Points on a hilly landscape, in no order, each with its height.
A ball rolls from a point to whichever of its 2 nearest points has the largest drop for the distance, and stops where none of them is lower. Distance is the straight distance between rows; heights are no part of it.
(231) height 240: [-24   8   0 -23   5  -2  -3  -1   1 -20  13 -12  -8  10  12  22   3  25
  -1  -1 -16]
(14) height 665: [ -3  20 -14   8  19   6   5 -18  42 -35 -11  28  15 -15  35  23  14  21
 -11 -23   2]
(285) height 82: [ 51  12   1  12  22  23  13  14   5  12 -30  -5  -1  -8 -18  -5  -1  -7
 -15  26  35]
(442) height 322: [ -9 -26  19  -8 -11 -17  -2  10 -16 -10 -10   4  38   1  36 -24   0 -21
   3  -8  24]
(93) height 795: [ 43 -14  34  13  24 -35  25   5  -3   4 -43  10 -13  -7 -42 -33   7 -20
  -9 -26 -10]
(89) height 120: [ 44  19 -10  21   9  25   0   1   5   7 -20  10   8 -24   7   0 -11 -14
 -15  23  43]
(648) height 765: [ 47  -6   4  15  20 -11  10  14 -19  30 -32 -12 -10 -10 -32 -26  15 -14
 -10  -1  -7]
(664) height 79: [-17 -10  -2 -21 -12   0  -9  -1 -17   5  27 -23   0  29   4  14  11   7
  28  -2 -33]
(517) height 506: [ 18 -21  40  -4   8 -12  20  13 -14  18  -7 -23   3   3 -26  -8   1 -21
  14  -6  -7]
(485) height 464: [  1  17 -50   9  14  16  12  -8  26   6 -11  26 -10  -7  11  17   4  33
  12 -25  -9]
(197) height 129: [-46 -21  -9 -24 -28  -9 -11  -5  -5 -24  23  -1   3  27  19  -2  -8  17
  18 -14 -30]
(122) height 477: [  7   9 -42   9 -14   0   3 -10  -2  18   9   1   8 -13  21  14  -9  16
  11  -6  -1]
(187) height 127: [  1  19 -18  18  -2  35   2   1  19   9  11  17 -37   4 -32 -19 -13   6
 -16  22  -3]
(283) height 243: [-26 -19  20 -12  -3  -9 -11  -5  -9 -15  14  12  11   6   9  -3  12   1
   8 -12 -24]
(694) height 518: [ -8  25 -32   5 -14   7  -4  -8   6   4   2  -9   9  -9  21  26 -22   1
   1   6  10]
(610) height 395: [ -9 -10  24 -26   6 -25   1   5  -2 -20  -4 -11  29   5  38  14  22  -1
   1 -13  12]
(789) height 202: [ 17 -16  -7   5 -12 -23 -11   1 -34  34   4 -17  -5   5  -9 -14  22  -7
  15 -14 -25]
(113) height 811: [ 31 -23  40  10  14 -34  24   5  -8   6 -25   3   4 -10 -33 -25  -8 -20
   7 -16   0]
(147) height 751: [ 48  -2   4  11  18 -19   4   6 -17  19 -26   0   4 -13  -6 -18  28 -10
  -9 -15  10]
(667) height 151: [-12  13  -5 -18 -13   0  -9   0 -15   7  10 -30   5   3  14   8 -12   1
   0  19  11]
(712) height 241: [  3  11   2   1 -16  11  -1   3 -16  32   4 -27  -6   3 -11 -15  -2 -19
  -5  36  16]
(287) height 58: [-33 -20  -7 -25 -18  -3 -17  -2 -22  -6  24 -20  -2  30  15  17 -13  11
  13   1 -25]
(778) height 736: [ 34   9  -8  16   9 -21  -2  -5 -11  11 -12  11   6 -11  14 -10  25  -9
 -12 -15   1]
(503) height 260: [  7   7  12   1 -13   3  -1  10 -16  10  -5   3  17 -18   3  -8  -5 -11
  -2  15  24]
(364) height 324: [-47  -9  -5   2 -29  -1 -14  -9  -6 -21  24  40  -1   1  -6 -23 -10   4
   7  -8 -18]
(493) height 555: [ -9  28 -31   3  -5  15  -7 -12  21 -10  -1 -19 -11  -2  29  39 -23  12
  -3  23  22]
(294) height 444: [  5 -13  39 -24  11 -12  19   9  -6  -5 -14 -25  18   3  13  16  -4  -1
   3   5  20]
(168) height 435: [ 20   6 -40  23  -4  -3  -1 -12   2  21  -1  19   1 -15  17   5   7   6
   0 -18 -10]
(393) height 588: [ -5  27 -23   7   8  19 -10  -7  37 -27 -13  -2  -8  -9  22  44 -32  20
  -9  14  29]
(524) height 475: [-45  -3  12  -4  -4  17  -7  -4  18 -24  22  31 -21   0 -21  -2   7  25
   7 -16 -32]
(35) height 97: [-20  16 -20 -14 -22 -10 -20  10 -14  -5   2 -33  18   0  37  21 -20  -4
  -4  15  14]
(619) height 432: [-34 -17   4  -3 -10  11 -17  -3   2  -3  25  16 -17  13 -29  -9  -1  10
  14 -10 -43]
(102) height 284: [-39 -27  16 -11 -15   8 -20  -3  -1 -28  22  26   6  11   4 -15  -5   0
   8  -9 -23]
(722) height 239: [ 14  -6  -9  -2 -14  -9  -6   5 -36  35   3 -24   6   1  -8  -5  22 -12
   8  12  -4]
(693) height 854: [ 11 -49  45   1   6 -30  31   3  -1  -7  -8  -3  30   6  -6 -22  -9 -27
  19 -22  -5]
(217) height 582: [  7  20 -14   6  27  38   5   6  30 -19  -8  26 -12   5 -25  -5  -3  30
 -20  10   3]
(606) height 286: [ 10   4  12   1 -17  13   9   3  -1  33   5 -13 -26  10 -33 -12  -2 -28
 -12  39  27]
(695) height 626: [ -6  28 -20  -2  20  12  -4  -6  37 -40  -8  10   8 -19  23  38 -10  25
 -13 -10  17]
(141) height 697: [  8  16 -15  23  16 -11   3 -17  24  -7 -10  42  14 -13  33   8   9  14
  -8 -22   4]
(688) height 520: [-24 -13  17  -5  -6  19  -4  -6   6  11  20 -25 -26  31 -18   0   0 -12
  10  19 -21]
(391) height 826: [ 20 -31  46  17  -2 -52  21  -7 -16   7 -27   6  13   1 -20 -35  -8 -34
  10 -23  -6]
(361) height 196: [ -6   2  -7 -13 -15   2 -15   2 -29  28   6 -39   2   6   5   3  -2 -14
  -1  28  -3]
(55) height 535: [  8 -30  28  -4   7 -11   4  10 -19  11  -2 -22  -9  12 -29  -9  13 -24
  29 -13 -22]
(280) height 121: [-9 11 -1  0  1  7 -4  0  6 -5  4 14 -1 -7 -3 -3  9 19 -6 -3 -3]
(547) height 839: [ 11 -39  32   6  -6 -45  15   5 -19   8 -19   6  31  -1   0 -29  -4 -36
   8 -13   5]
(74) height 293: [ 10 -10  16 -10  -8 -13   3   8  -9   1   4   5  27  -5  13 -14  12 -18
  -1  -6  19]
(149) height 385: [ -4  16 -58  -4  15   5   1  -5  21  -5 -12  -5  -4   5  17  38   4  35
  12 -22 -10]
(368) height 153: [  7  -9 -11  -9 -10 -13  -5  -6 -23  17  18 -18  -8   9  -2   2  17   5
  15  -7 -35]
(744) height 231: [  2  20 -17 -10  16  -2  -7  -5  10 -17  -9 -28   2 -15  20  44   6  11
 -17   6  12]
(209) height 780: [ 38  -7  27  21  22 -11  13  10 -15  10 -32   1 -28  -4 -49 -30  11 -10
 -10  -4  -8]
(590) height 719: [ 23   9  -8  19  16  -7   1  -6   1   0 -14  30  20 -21  23  -2  22  -1
  -8 -14  10]
(299) height 348: [-19  -5   9  -8 -14 -10  -4  -1  -6 -25  -4   9  40  -4  53  -5   0 -13
 -10  -1  16]
(699) height 393: [ 17  17 -32  26  13   2   0  -1  -1   5  -9  16  -2  -5  -5  -8   9   9
  -4 -10 -11]
(62) height 433: [-26 -14  24   3   0  29   0  -1  11  11  22 -11 -32  19 -45 -11 -14 -24
  13  13 -10]
(145) height 181: [-18   6  -6 -10   0  -5  -8  -7   4 -22  11  10  15   1  19  16   6  22
  -4 -12  -5]
(838) height 586: [ -3 -22  32  -4  -5   9  -2   5 -15  10  18 -29 -15  25 -17   3   0 -29
  22   6 -19]
(604) height 203: [  5   8   7  17  -2  26  -8   4  23   9   7  17 -39   5 -45 -32 -11 -12
 -17  38   7]
(348) height 235: [-28  11 -28 -15  -9 -13  -2  -9   9 -11  11   8   6   0  31  19   1  32
  12 -21 -11]
(715) height 345: [ 27  14 -41   9  20  21   1 -11   8  12 -10  -2   3   0   8   7   2  10
  -4   3   3]
(213) height 292: [ 12  13 -29  -4  12  10  -4  -5   9  -6 -13  -8  12  -6  23  23   9  15
  -6  -9  12]
(369) height 362: [-42   5 -17   5 -26  13 -10   2  11  -3  30  34  -9   0 -20 -26 -17  11
   9  10 -13]
(250) height 300: [-12   9 -38 -13   6 -11  -5  -4  10   0   6 -14  -3   5  25  31   3  31
   9 -20 -14]
(443) height 476: [ 16 -11  38 -17   4  -7  26  12  -8   9  -2 -34   1   5 -11   6  -7 -14
   2   9   9]
(309) height 262: [ 14  -2  20  11  -1  22   7   8  10  18  -2   4 -36   5 -44 -24   2 -15
 -15  31  22]
(290) height 57: [  9  16  -9  12   4  20  -6   1   6   8   7  17 -20 -10 -25 -17   6   9
 -14   8  -3]
(98) height 420: [  3 -12  37 -29   5 -29  18  10 -16 -22 -12 -20  34  -6  31  20   0  -5
  -6  -4  27]
(400) height 397: [-33  -4 -11   4 -21  11  -7  -2   0   9  20  24 -20   1 -36 -16  -4  13
   4  -3 -27]
(88) height 371: [-21 -19  15 -21  -6 -25  -5  -1 -16 -30   3  -7  36  11  46   1   2  -3
  -1  -5   5]
(509) height 553: [ -8  23   5  -6  12  36   1   5  32 -31   9  18 -25   5 -20   3  -3  27
 -22  15  12]
(423) height 338: [ -5 -15  29  11  -2  19   4  -1   7  24   9  -4 -39  21 -51 -21  -9 -28
   3  31   6]
(478) height 216: [ 12  14  -9  25 -11   9  -5   4  -7  13   7  17   7 -22  -5 -12  -8 -13
  -5   8  13]
(573) height 516: [-24  14   7  -5   7  26  -2   8  30 -30  17  37 -27   3 -20  -5   1  33
 -14  -7 -14]
(636) height 154: [ 28  19 -10  13   0  12  -6  -1   2   5  -7   7  14 -31  16  18 -12 -15
  -8   9  37]
(271) height 161: [-14  16  -7 -14   2  -3  -8  -1  -1 -16   0 -37   9  -3  33  38 -20   0
 -14   9  21]

Where does a ball stop that starts at each point below?
(573) | (145)
(62) | (290)
(493) | (35)
(547) | (35)
(147) | (35)
(693) | (35)

For each start below, name every point that the ball comes to, in order.
(838) | (688), (62), (423), (309), (604), (187), (290)
(509) | (573), (524), (619), (400), (369), (364), (102), (283), (145)
(393) | (493), (694), (122), (168), (699), (715), (213), (744), (271), (35)
